A landscape with many peaks, sampled at points; each row gives a point and its height.
A climber steps from a point to the highest of its 2 nearest points, and stops where none of them is higher. Distance is the straight distance between rows; heights are no part of it.
Z512 h=256: 133 131 150 124 124 143 124 130 123 113 126 108 119 105 155 132 144 97 140 96 139 117 116 154 132 103 132 62 139 137 118 91 177 126 117 173 142 147 62 145 106 128 121
Z314 h=400: 161 84 173 156 109 151 115 99 115 122 187 169 133 117 125 147 141 111 144 104 138 125 144 139 159 115 124 81 117 123 115 127 125 145 82 140 136 135 81 135 101 105 97
Z28 h=421: 165 104 104 187 135 152 134 112 111 194 72 157 140 115 93 180 78 151 111 133 92 81 126 110 110 185 165 108 123 175 161 154 159 81 115 73 128 156 172 120 141 148 148
Z842 h=72: 151 134 119 137 106 163 104 113 139 144 104 127 159 131 117 70 146 148 140 159 132 121 152 111 99 126 110 182 143 115 154 129 134 181 162 125 152 82 168 76 140 148 151
Z632 h=640: 97 158 90 159 148 112 147 133 96 156 115 93 117 156 98 113 97 126 121 137 123 169 139 117 106 150 150 82 138 147 155 135 144 86 119 135 66 137 124 110 123 138 115
Z898 h=83: 99 125 140 158 117 106 95 151 129 127 133 140 122 147 146 82 140 168 117 175 142 160 95 107 84 130 125 134 104 85 112 120 128 145 138 154 157 37 97 63 173 61 148
Z373 h=548: 144 98 125 145 78 151 150 135 135 167 123 167 119 123 104 121 123 115 133 151 106 133 120 121 136 156 162 182 119 162 137 123 112 84 123 170 91 174 131 127 137 152 136
Z426 h=312: 144 134 131 189 165 164 104 95 105 189 123 113 156 103 125 130 104 161 121 135 129 123 131 136 113 157 133 94 78 119 107 107 155 130 149 134 115 103 117 108 156 97 116
Z176 h=518: 105 187 128 143 164 121 120 108 119 149 61 83 126 172 125 166 109 126 134 79 128 136 155 136 99 143 144 86 148 147 159 145 141 115 129 74 114 147 114 130 130 131 137
Z350 h=533: 149 142 130 93 87 181 107 109 151 91 143 114 124 99 167 149 139 116 117 98 106 92 103 127 173 113 111 92 135 118 97 125 150 101 129 134 115 144 107 142 134 208 102
Z108 h=287: 164 154 144 142 84 126 93 136 158 170 107 119 128 149 137 151 99 179 138 183 81 119 107 111 122 165 149 148 98 125 111 147 137 134 135 120 132 116 110 102 178 126 136
Z386 h=101: 89 130 136 94 143 72 97 107 142 70 136 133 121 150 151 120 184 125 118 96 169 148 137 127 87 87 135 151 141 99 131 133 108 178 158 84 157 58 129 156 138 97 144
Z796 h=89: 98 77 149 73 145 110 153 114 124 51 164 170 99 93 134 70 166 112 103 102 152 98 117 146 115 71 131 135 131 102 118 111 119 149 115 138 150 75 118 145 95 124 147
Z981 h=105: 145 97 142 160 93 124 92 113 137 122 131 138 132 151 128 112 132 128 155 176 164 141 111 153 101 119 156 155 176 98 154 69 102 144 102 130 124 124 154 104 165 75 146
Z952 h=292: 74 108 126 93 101 133 139 113 111 62 100 153 82 129 137 107 89 139 93 112 135 137 75 145 126 140 112 133 185 82 152 88 90 135 102 147 117 133 179 170 137 122 105
Z639 h=253: 128 99 111 97 115 83 178 181 104 164 123 164 96 132 142 138 97 151 101 146 87 138 78 90 118 170 129 173 89 143 132 154 118 97 114 140 93 147 163 142 135 152 114
Z13 h=39: 130 138 150 106 147 48 106 117 150 131 109 152 130 168 156 168 152 128 156 141 96 146 161 94 128 144 105 168 107 144 83 159 135 176 161 65 155 131 160 179 112 133 130
Z629 h=139: 135 123 158 148 123 160 107 138 127 146 161 169 111 128 112 118 142 128 115 102 111 125 116 137 110 105 192 102 78 141 131 142 132 100 98 137 145 127 56 96 153 118 148
Z172 h=644: 157 122 112 123 81 152 99 79 172 73 188 110 116 116 147 141 181 123 107 113 133 107 123 130 164 99 142 146 115 106 98 129 104 129 175 107 132 83 122 137 144 173 98
Z955 h=77: 128 131 156 163 122 145 111 127 99 121 139 115 138 143 152 71 140 141 129 142 127 137 112 127 82 127 123 100 113 94 106 111 154 143 131 199 162 62 62 60 150 90 137
Z458 h=446: 120 172 136 144 125 110 115 110 150 101 101 66 118 146 121 194 149 115 143 111 141 163 132 142 136 107 114 101 167 146 147 119 83 100 156 82 108 163 125 145 138 146 110
Z634 h=46: 141 147 170 110 116 80 88 93 163 108 76 126 117 164 162 173 169 133 169 124 102 129 142 87 86 111 122 157 137 134 98 167 151 158 172 59 169 107 140 162 127 149 179
Z574 h=403: 161 150 130 201 92 141 99 75 125 121 101 65 140 163 133 181 128 116 169 137 114 138 136 128 116 146 123 84 181 141 157 134 131 83 119 118 82 191 84 119 147 138 110
Z452 h=228: 132 108 119 121 90 138 174 197 100 148 134 148 113 134 108 113 93 144 89 155 107 136 92 118 132 159 120 168 139 137 165 123 86 125 85 153 114 150 186 107 141 135 97
Z114 h=169: 87 180 129 121 146 136 107 140 155 102 170 93 102 132 124 115 133 131 121 99 136 167 129 131 143 102 161 111 69 109 120 143 119 94 109 156 144 119 47 93 149 125 108
Z608 h=305: 106 113 129 113 102 156 109 105 112 107 127 160 106 135 142 73 137 122 112 114 131 133 114 135 90 117 150 150 142 89 147 102 110 141 105 160 116 112 101 122 151 128 127
Z85 h=112: 118 122 127 86 124 85 112 123 165 117 166 126 119 139 138 128 159 131 119 118 126 121 133 122 122 112 143 150 114 116 113 149 145 168 143 116 142 90 111 142 122 116 129
Z538 h=417: 104 154 81 132 161 98 158 191 160 133 175 89 143 109 125 110 116 122 132 190 176 126 149 143 154 83 149 117 106 140 116 130 137 122 150 163 99 101 128 121 126 101 141
Z223 h=337: 176 148 123 115 99 129 115 106 169 115 115 133 128 119 122 185 133 154 130 130 59 103 141 123 169 124 154 174 128 150 119 171 131 106 134 41 121 158 164 150 111 183 137
Z61 h=495: 154 77 121 151 107 100 121 132 146 164 150 154 146 127 135 99 136 129 148 165 157 132 138 118 123 133 115 160 120 121 94 115 123 160 157 185 147 84 134 89 139 90 134
Z25 h=554: 95 126 115 99 118 119 148 106 132 71 176 71 107 112 118 137 135 91 134 126 174 157 116 138 172 98 117 105 159 117 125 101 123 133 161 129 86 136 163 233 107 138 111
Z958 h=433: 168 78 158 166 119 136 150 167 109 153 207 180 147 100 120 112 135 103 135 124 137 109 147 128 143 107 138 74 98 125 102 134 167 127 94 178 118 118 93 104 91 103 88
Z336 h=30: 123 105 139 75 133 33 146 125 166 133 135 174 106 165 148 134 149 104 135 131 111 165 170 119 151 140 105 184 130 125 92 147 96 173 152 97 180 121 163 183 123 108 163
Z522 h=342: 88 103 137 141 143 109 126 107 100 107 131 101 111 151 117 134 130 120 138 99 141 156 127 128 128 127 129 77 145 122 143 126 131 137 125 119 106 135 124 171 89 100 119
Z660 h=355: 155 108 135 141 123 182 89 79 120 139 120 126 128 86 162 139 110 135 131 110 133 79 121 145 149 150 106 137 135 116 106 114 150 144 166 114 124 116 159 176 138 147 115
Z697 h=290: 145 100 122 146 144 147 116 136 128 188 127 154 122 103 123 148 104 134 124 140 109 116 116 113 133 178 123 134 82 151 110 101 121 126 147 161 136 128 131 122 157 99 122
Z876 h=534: 112 105 106 123 147 99 142 102 111 132 105 130 135 144 91 136 83 107 128 146 186 138 121 120 158 189 101 117 182 133 148 95 92 126 136 111 122 162 238 213 99 123 84
Z779 h=205: 116 137 100 141 128 136 154 200 96 161 154 145 120 124 106 127 79 166 70 161 117 130 119 134 135 174 131 164 98 116 149 133 101 112 97 148 113 124 153 72 172 97 117
Z453 h=463: 175 98 140 148 102 133 149 141 112 170 184 184 144 108 136 101 140 130 132 156 124 135 124 121 127 136 100 125 93 111 111 137 143 146 106 184 147 121 100 78 128 113 120
Z22 h=505: 62 178 104 93 163 96 143 116 131 69 145 73 123 118 133 124 143 103 145 106 177 160 124 152 106 98 100 87 155 141 126 125 108 141 178 120 102 125 117 208 114 134 115
Z850 h=68: 114 139 125 79 114 87 140 134 126 139 79 185 78 156 148 93 135 122 124 141 99 161 150 106 111 179 141 201 116 135 120 138 118 154 152 119 129 155 173 198 137 154 155
Z320 h=102: 129 84 138 81 109 143 125 114 149 84 174 194 109 86 137 66 164 136 126 104 143 76 145 156 119 64 153 154 118 85 132 116 150 165 116 139 164 53 102 96 135 131 172
Z19 h=341: 183 148 123 181 131 188 121 113 131 157 180 87 176 117 142 101 137 128 138 138 152 118 160 122 148 121 100 103 86 92 86 123 159 136 154 165 144 104 95 83 132 162 78
Z526 h=329: 161 132 102 167 179 163 101 113 120 187 123 90 163 86 140 152 123 147 126 109 116 99 136 119 138 149 112 124 112 128 88 126 166 150 165 116 130 116 146 128 120 135 121
Z243 h=126: 157 126 147 132 122 109 99 117 169 128 185 164 129 125 144 157 154 118 141 94 113 112 141 151 140 98 164 126 98 126 111 142 101 136 111 130 176 110 60 89 138 111 136
Z321 h=159: 130 163 118 155 85 196 146 147 137 132 181 132 138 103 80 109 111 127 93 174 127 114 154 175 168 135 169 159 93 114 124 116 68 111 126 137 91 135 151 49 161 125 89
Z699 h=325: 147 181 125 159 96 156 112 106 133 103 178 57 159 130 143 128 157 111 146 149 159 139 149 123 160 107 107 75 119 100 93 121 144 131 173 161 112 116 108 124 136 164 56
Z535 h=367: 187 132 123 167 135 125 120 117 156 147 83 116 160 120 118 193 123 151 144 164 71 84 132 122 147 132 140 138 142 144 123 166 165 113 127 64 141 150 169 131 103 160 145
Z603 h=266: 180 176 146 167 89 159 120 154 131 154 161 103 147 137 125 160 98 180 138 172 91 103 134 142 138 133 154 114 80 103 139 157 130 108 92 120 136 115 99 55 174 140 143
Z140 h=350: 159 109 117 129 119 177 146 117 115 147 127 161 159 96 122 111 118 112 115 135 150 89 149 140 156 134 90 162 153 109 136 117 99 129 112 132 136 177 173 148 119 143 118
Z67 h=386: 76 88 147 148 191 125 140 180 86 139 156 125 108 116 107 97 79 118 96 102 158 127 100 131 131 129 129 61 99 135 116 104 148 116 83 186 128 142 114 131 109 55 115
Z279 h=425: 96 120 140 163 166 159 144 176 88 165 139 130 128 91 122 106 65 157 97 131 127 100 84 136 104 138 131 68 85 138 117 92 161 95 108 174 120 124 95 85 162 79 131
Z622 h=542: 145 123 131 140 165 117 141 162 103 178 141 152 136 119 121 148 138 105 137 117 118 123 172 128 142 119 142 150 104 169 145 172 137 114 72 131 152 145 106 124 107 103 152
Z492 h=442: 52 149 136 62 168 100 195 128 96 110 70 106 109 135 105 117 100 104 120 104 133 177 106 137 122 132 107 117 144 149 163 135 94 97 109 102 99 171 147 177 97 158 128
Z74 h=383: 114 131 109 118 143 77 131 164 146 134 198 95 142 99 134 88 142 140 123 152 174 141 174 132 143 85 115 133 105 125 87 156 137 161 158 162 133 56 89 83 124 95 129
Z534 h=477: 150 125 140 113 74 173 152 129 135 113 138 158 108 86 123 102 108 117 128 141 121 128 122 130 155 124 164 116 106 128 131 118 136 94 95 180 84 165 90 133 135 176 137
Z763 h=286: 135 129 99 182 151 111 149 167 79 167 141 103 155 143 133 152 99 133 117 141 138 150 130 109 140 180 106 89 127 137 130 143 155 123 84 172 111 150 123 121 94 88 95
Z668 h=462: 131 94 144 150 160 113 96 117 165 173 101 146 151 135 126 108 136 146 145 178 148 123 127 120 103 121 132 133 123 152 103 90 150 170 176 130 132 78 135 107 160 66 163
Z20 h=447: 106 115 121 101 169 102 144 180 135 187 124 179 128 139 86 87 123 137 116 136 111 127 167 95 101 108 150 202 106 155 144 150 121 138 132 120 142 108 142 109 121 115 186
Z323 h=291: 126 121 132 119 144 162 130 96 116 109 140 103 118 98 150 144 151 94 127 83 127 137 120 124 141 132 67 111 131 128 98 105 135 119 173 156 134 148 113 190 99 165 98
Z557 h=227: 117 135 83 151 179 125 139 132 58 153 60 77 165 141 101 133 70 125 121 119 179 114 133 120 93 153 118 56 203 161 186 121 185 97 89 120 94 137 166 111 112 135 137
Z881 h=217: 149 167 129 149 114 183 127 169 123 112 163 130 166 122 121 156 114 136 113 157 123 108 146 145 172 113 138 79 119 107 142 151 134 113 68 92 86 152 139 106 118 147 75
Z806 h=384: 120 136 141 72 112 96 172 109 146 96 74 141 113 139 123 101 172 95 142 120 105 136 127 107 116 122 103 171 158 146 148 157 128 130 164 72 146 134 144 146 93 183 158
Z404 h=322: 100 91 154 126 126 143 121 89 89 123 89 154 123 148 136 104 140 134 114 116 129 125 91 120 91 133 122 117 156 121 159 113 139 137 105 121 121 109 145 136 97 113 141
Z793 h=285: 106 130 163 105 78 108 117 110 140 103 85 165 113 147 134 114 136 119 133 109 109 128 124 143 111 141 154 200 178 115 158 119 91 161 112 55 138 158 214 169 95 165 150
Z89 h=226: 157 153 77 149 136 190 137 154 111 172 97 121 162 133 88 133 125 139 141 157 110 106 120 104 130 151 88 156 129 142 156 136 107 95 157 137 138 148 141 61 143 154 114
Z361 h=423: 151 143 165 172 93 114 85 79 144 92 117 92 125 157 135 176 154 113 169 103 137 131 119 138 114 126 142 103 177 141 150 136 118 119 123 96 113 153 120 140 142 116 111
Z525 h=466: 112 108 85 151 141 90 136 132 104 153 76 153 158 154 96 133 94 128 128 157 175 136 130 130 125 177 107 155 182 138 150 96 80 153 136 91 128 137 228 143 119 92 124
Z170 h=416: 124 102 129 87 135 129 170 89 134 116 96 153 101 125 98 120 160 95 126 97 104 144 145 119 134 123 119 173 116 144 114 132 105 99 151 111 138 164 136 173 101 161 142
Z673 h=52: 143 119 168 121 129 87 105 86 142 111 75 128 132 140 170 154 173 126 170 114 115 125 119 131 87 109 151 133 168 128 136 148 166 166 112 84 173 124 121 169 95 127 171
Z252 h=459: 66 160 105 105 170 82 142 173 158 72 172 80 136 119 131 108 131 102 133 129 171 145 130 144 149 77 116 91 143 139 109 128 140 124 161 162 107 108 90 157 113 100 128
Z517 h=212: 128 165 94 166 142 156 138 143 123 126 120 94 159 135 109 126 132 129 124 144 139 144 135 126 130 136 94 127 138 123 143 140 106 119 148 150 114 129 106 75 139 133 108
Z886 h=91: 93 155 139 131 167 102 86 129 132 113 124 104 122 148 145 132 145 155 114 110 160 155 133 107 86 100 89 117 132 99 116 126 95 183 169 90 170 58 143 117 172 70 121
Z183 h=424: 123 121 118 94 122 159 163 138 126 114 164 140 104 83 120 84 106 127 111 117 120 130 116 134 146 108 116 101 84 124 100 107 165 102 114 191 96 122 83 143 125 153 109
Z213 h=119: 114 148 136 140 119 118 107 111 118 81 123 94 125 151 169 96 161 117 159 139 197 163 105 131 87 94 132 90 176 93 146 93 118 144 149 177 130 80 97 130 162 109 134
Z801 h=490: 135 115 89 108 100 133 137 111 123 151 73 151 107 145 100 131 91 123 113 140 107 129 119 126 115 170 128 149 147 140 160 130 121 102 134 141 67 180 172 135 133 166 121
Z450 h=398: 100 101 129 110 152 61 120 171 143 144 93 184 118 150 112 83 140 145 145 162 148 135 122 84 90 102 143 181 134 156 127 134 135 160 146 102 142 79 152 122 129 76 223
Z550 h=307: 163 152 141 115 86 123 85 106 177 126 120 135 101 144 138 173 135 179 132 153 54 108 111 127 130 151 157 177 100 125 121 145 152 137 153 91 126 131 144 138 144 157 147
Z358 h=241: 121 145 109 170 184 130 159 163 97 150 79 87 171 120 87 139 114 112 128 139 160 104 153 117 118 123 149 76 157 160 162 152 188 108 77 120 104 169 128 94 81 126 137
Z42 h=289: 146 136 158 116 109 187 85 84 111 100 97 138 112 123 157 113 141 128 154 104 131 111 96 144 92 116 135 105 115 91 129 79 131 137 130 148 145 110 68 132 169 145 125
Z845 h=243: 178 151 115 144 102 152 143 174 148 153 156 115 173 117 115 164 107 166 116 183 89 91 150 138 173 121 146 134 117 107 147 158 123 116 85 104 106 142 146 65 122 141 131
Z738 h=81: 102 149 108 117 148 149 80 123 149 139 114 103 134 152 121 107 126 162 134 130 151 132 121 116 88 115 124 146 111 105 141 125 131 169 168 119 140 56 136 91 156 107 144
Z392 h=154: 88 147 163 112 122 128 111 132 136 126 135 130 97 139 138 113 103 146 116 113 103 143 107 128 125 129 167 110 96 141 137 143 129 76 110 134 112 132 72 92 164 125 135
Z809 h=100: 108 112 140 84 106 110 129 127 146 103 175 125 80 127 144 133 137 142 105 101 99 131 117 122 147 125 167 138 74 117 91 135 171 120 120 120 125 110 80 180 108 143 143
Z6 h=41: 84 125 147 37 145 60 188 123 152 119 129 160 94 143 132 118 125 112 107 95 139 148 151 133 145 148 123 170 98 127 100 115 72 146 130 94 156 132 172 191 117 104 148
Z606 h=113: 115 137 142 146 103 100 94 118 135 82 124 99 142 152 144 116 139 119 172 164 187 159 115 157 74 101 144 120 204 137 148 102 111 153 134 124 102 113 122 136 138 90 158
Z472 h=58: 176 126 164 139 102 122 115 99 156 99 110 113 164 108 158 139 185 107 166 112 152 96 138 143 115 79 108 121 180 105 143 149 167 173 117 77 162 129 135 122 86 126 155
Z956 h=391: 158 125 120 175 168 134 134 112 127 173 72 123 159 110 118 216 105 122 136 120 85 79 142 131 134 158 142 95 138 185 142 151 181 94 120 77 161 171 175 142 95 149 136
Z564 h=127: 109 157 136 138 112 155 112 128 146 80 168 101 135 120 138 98 153 125 114 127 190 148 127 141 124 77 142 103 148 112 140 131 123 136 128 155 115 103 105 98 143 125 99
Z832 h=196: 130 159 80 151 141 118 157 165 154 132 142 88 130 138 121 156 138 131 141 132 110 133 145 111 159 138 94 124 86 122 120 143 110 98 151 170 152 130 78 87 142 146 97
Z973 h=338: 108 153 132 70 86 141 109 111 139 84 80 139 88 140 143 100 145 132 133 125 103 116 93 111 95 137 110 181 170 96 127 102 127 155 171 94 118 106 179 155 154 173 155
Z256 h=138: 110 167 111 123 97 187 120 137 139 92 181 108 132 121 112 96 116 123 94 158 165 136 133 157 144 97 156 102 138 108 158 110 92 107 120 138 77 126 147 72 163 123 100
Z823 h=254: 114 125 130 169 199 121 131 116 73 159 83 87 191 123 121 151 128 112 130 108 155 132 154 117 112 130 111 84 174 143 170 132 155 153 88 99 134 150 133 108 87 101 121
Z969 h=318: 109 136 134 53 121 145 137 118 122 64 102 133 84 127 165 110 144 142 120 116 127 128 94 139 101 134 96 145 154 79 135 82 103 151 134 147 138 122 157 172 133 164 124
Z571 h=429: 84 120 116 127 180 88 112 168 147 160 82 128 128 130 107 111 111 155 152 153 135 125 114 85 90 136 124 135 125 159 124 114 162 135 168 117 126 76 154 117 142 79 178
Z384 h=359: 161 154 131 151 168 140 116 154 139 159 196 89 165 108 141 92 151 136 145 124 159 130 184 133 147 100 94 115 78 107 76 142 159 157 157 185 183 64 87 73 137 128 110
Z586 h=546: 134 188 113 172 161 143 102 149 112 152 88 64 152 158 142 181 109 137 165 124 138 132 153 125 115 126 133 114 161 140 170 139 138 139 112 97 120 139 102 93 144 106 151
Z530 h=261: 93 130 151 90 100 98 136 128 145 90 110 154 108 137 142 124 126 118 105 135 126 151 110 160 146 153 131 150 148 112 166 116 81 144 110 83 110 153 187 160 117 116 107
Z463 h=585: 127 114 107 101 93 155 123 81 141 73 142 103 109 106 148 111 163 147 128 102 116 95 92 130 128 88 122 115 148 105 115 112 165 111 165 131 119 109 119 152 151 179 103
Z767 h=182: 153 125 107 147 99 165 147 175 123 171 150 151 155 115 83 106 100 159 99 169 104 103 125 160 145 163 157 167 80 126 130 123 71 125 128 125 120 124 169 41 187 119 132
Z884 h=98: 163 127 148 168 73 138 97 130 140 146 154 130 160 157 137 126 121 145 155 191 164 128 134 156 104 122 126 161 166 112 155 98 87 158 97 115 158 112 145 32 183 72 147
Z656 h=482: 94 187 123 100 140 101 154 116 134 111 69 92 116 160 110 141 126 110 136 98 109 151 144 144 132 140 129 120 153 147 158 147 107 82 121 73 105 176 145 156 108 168 127
Z441 h=468: 123 98 133 118 134 126 183 111 132 124 87 134 94 112 93 167 145 106 121 80 76 149 112 124 169 153 111 115 132 173 122 147 120 67 127 97 118 186 122 179 73 168 118
Z162 h=515: 113 148 126 132 163 147 119 176 109 156 105 95 173 129 142 151 81 148 141 149 152 110 129 135 116 131 129 110 144 136 168 119 145 135 93 121 146 121 112 55 150 88 161
Z68 h=379: 205 132 144 194 80 156 100 90 104 119 114 115 125 130 128 195 106 118 149 135 84 111 125 151 136 145 136 73 159 162 136 135 173 88 96 123 102 200 121 137 123 161 117
Z814 h=194: 161 136 117 145 114 130 125 135 124 119 113 115 156 112 121 159 91 144 98 139 109 92 106 146 144 133 151 92 162 146 148 136 144 106 86 94 89 167 156 113 125 137 93
Z476 h=616: 104 138 86 109 156 106 136 98 115 109 123 86 122 111 111 144 107 100 147 144 193 135 111 152 133 139 129 99 176 144 135 101 108 131 168 117 80 133 203 235 99 130 95
Z166 h=498: 162 116 145 110 137 112 159 176 138 193 145 183 134 117 118 126 145 137 132 128 107 126 162 109 119 105 161 198 93 165 140 193 132 112 99 132 171 137 101 92 120 138 185
Z264 h=582: 115 123 103 149 150 107 178 151 93 138 114 106 117 162 109 147 106 98 144 117 120 150 133 116 138 155 126 59 148 156 154 142 158 66 101 162 60 187 113 165 83 151 98
Z24 h=395: 150 102 102 116 95 164 174 136 130 115 159 161 121 105 90 129 141 121 110 104 83 132 111 116 194 114 102 126 107 126 113 130 84 75 107 145 116 163 114 114 119 184 77
Z961 h=279: 101 113 93 88 157 110 177 187 105 170 126 134 107 108 133 126 87 150 94 122 121 140 101 110 152 143 114 149 83 137 122 125 133 99 106 169 116 133 160 155 130 107 131
Z15 h=265: 156 95 115 133 151 142 111 117 132 162 119 182 146 120 132 155 138 127 120 102 112 109 146 112 135 144 96 167 114 146 88 118 105 163 167 130 172 125 150 119 145 110 123
Z151 h=88: 121 69 125 81 111 100 145 92 132 118 140 169 103 117 151 125 155 107 110 99 67 151 121 117 141 128 171 162 89 149 92 141 180 125 146 135 144 136 105 188 107 161 154
Z57 h=360: 101 133 124 49 122 105 136 130 145 89 80 124 90 147 145 127 154 134 140 120 95 132 99 78 108 121 122 165 126 138 105 133 149 124 193 105 140 115 130 146 133 172 149
Z783 h=351: 50 134 119 90 160 63 130 159 115 71 111 151 110 190 120 107 129 137 101 123 159 173 114 116 93 126 90 141 146 120 140 116 68 149 128 97 143 113 158 148 133 86 146
Z439 h=470: 134 125 133 145 159 164 130 181 100 165 143 146 153 95 133 148 81 159 122 131 115 85 114 133 126 111 137 95 74 145 143 142 142 123 94 131 151 119 74 52 157 97 144
Z984 h=56: 72 120 136 63 143 64 132 131 116 110 86 163 74 141 129 101 117 97 110 119 133 156 150 123 114 160 126 177 116 140 113 102 110 166 129 112 140 129 178 226 118 110 179
Z825 h=268: 125 136 126 147 180 126 122 131 95 161 114 112 165 134 138 123 113 131 119 108 151 135 145 119 111 162 98 105 136 132 125 140 167 168 103 147 144 124 129 140 93 92 122
Z730 h=590: 130 132 131 168 158 99 130 147 120 155 98 123 126 169 111 150 121 131 150 144 104 145 155 92 110 144 148 132 136 161 145 159 132 104 110 128 110 152 101 125 113 118 140
Z542 h=271: 121 101 157 113 159 134 120 119 118 100 151 101 102 100 141 144 149 93 149 71 164 121 126 132 145 109 74 83 132 133 87 84 136 150 130 190 153 137 72 189 96 113 104
Z403 h=525: 128 122 142 137 134 121 155 114 117 133 81 107 114 129 118 154 128 108 116 84 80 123 128 122 135 136 138 102 139 156 146 154 177 70 109 134 93 172 102 145 68 173 123
Z227 h=245: 179 124 115 156 117 159 115 130 129 161 88 156 164 133 125 166 148 154 149 127 95 97 109 110 118 156 97 154 128 129 116 140 108 130 156 98 159 131 142 72 148 136 135
Z818 h=181: 120 189 109 160 160 137 112 147 132 139 165 49 136 137 121 147 131 113 132 119 144 145 156 141 153 135 127 91 81 109 100 131 112 94 140 166 147 113 33 73 151 118 96
Z102 h=310: 109 135 112 140 161 128 167 167 101 156 147 123 129 120 114 127 84 116 110 154 140 146 121 125 147 157 98 116 118 115 144 112 103 108 91 182 115 166 145 139 116 88 105
Z815 h=394: 183 128 121 145 118 206 126 99 134 128 154 154 162 78 136 145 116 115 119 133 146 74 130 155 170 115 116 117 139 120 108 138 117 150 115 98 128 145 145 136 126 137 103
Z427 h=78: 128 83 138 76 105 100 144 95 121 123 131 192 85 138 139 87 158 114 129 119 93 133 146 118 110 154 165 221 100 133 104 125 145 156 155 126 143 133 157 196 112 164 158
Z520 h=579: 138 124 125 108 70 139 114 103 176 89 206 129 127 130 144 74 160 136 106 144 143 122 152 153 143 82 148 162 130 90 108 129 93 168 173 120 140 69 146 79 139 170 108
Z131 h=114: 153 88 150 109 115 115 105 88 146 100 180 199 99 111 137 108 168 124 125 86 115 98 134 158 126 83 186 137 98 115 115 125 120 152 130 122 174 78 74 125 149 119 172
Z382 h=380: 124 123 101 79 136 118 184 156 126 125 155 119 127 120 122 124 129 115 118 120 111 158 134 117 190 117 114 110 105 138 103 127 128 84 111 161 92 176 98 153 111 165 85
Z341 h=346: 97 86 131 112 177 82 158 170 112 137 175 139 121 102 120 123 98 114 116 122 151 142 135 126 152 122 110 109 115 142 120 119 130 142 80 169 139 135 141 173 77 71 117
Z581 h=311: 136 149 119 132 123 152 100 102 137 81 164 58 121 129 148 129 170 121 135 90 141 148 123 118 138 106 86 96 128 97 87 118 132 126 178 166 144 131 85 157 121 188 66
Z315 h=64: 168 138 137 133 88 154 96 100 134 118 98 124 152 121 143 130 161 131 164 133 136 104 146 129 110 73 134 172 186 111 156 144 144 177 140 108 128 108 171 122 132 144 164
Z569 h=369: 143 82 167 159 118 94 105 86 133 103 175 153 115 152 122 146 151 112 133 110 124 151 145 133 152 114 146 109 128 140 137 150 106 139 111 123 114 157 110 179 80 90 112
Z849 h=465: 175 122 145 117 80 193 121 112 159 121 169 152 129 95 134 143 136 118 116 103 96 107 107 148 186 126 117 125 97 126 97 139 101 99 126 130 134 169 91 128 152 184 93
Z353 h=273: 144 119 146 139 124 164 104 101 148 140 133 114 128 113 163 125 123 111 160 110 128 131 117 134 134 138 129 110 104 119 102 99 126 128 145 192 150 127 47 113 152 120 133
Z300 h=90: 124 112 151 171 112 144 104 138 116 144 156 142 146 140 124 94 109 167 134 197 139 133 121 163 92 133 132 141 117 98 119 110 112 138 119 142 136 72 139 30 188 47 160
Z782 h=393: 45 130 121 72 159 69 167 173 123 105 104 136 103 157 116 118 99 127 106 131 124 158 93 102 116 133 106 128 133 136 144 145 89 96 119 113 128 133 129 157 101 110 146
Z516 h=452: 143 109 110 159 130 146 115 90 93 174 51 154 110 137 108 143 82 123 120 124 112 112 124 118 99 184 160 127 155 166 163 108 151 76 99 113 103 181 168 124 133 150 136
Z865 h=313: 136 118 147 113 98 147 127 95 113 113 104 164 149 124 137 102 153 106 119 103 121 125 134 150 128 151 109 183 156 103 139 148 96 162 122 100 164 157 174 164 82 157 116

Two climbers start at each pair of points below. Name the first point that both come to, or write never.
Z881 and Z699: never
Z353 and Z564: never
Z542 and Z213: never
Z530 and Z981: never

Call two points neighbours if one is among the 2 nearest of the other. Go from one point of each pair to the other, from neighbour to neighbour, staying as high as possible. Name the lowest point that can't be avoided.
Z102 and Z61: Z955
Z373 and Z102: Z814
Z632 and Z61: Z450
Z172 and Z373: Z382
Z815 and Z632: Z530
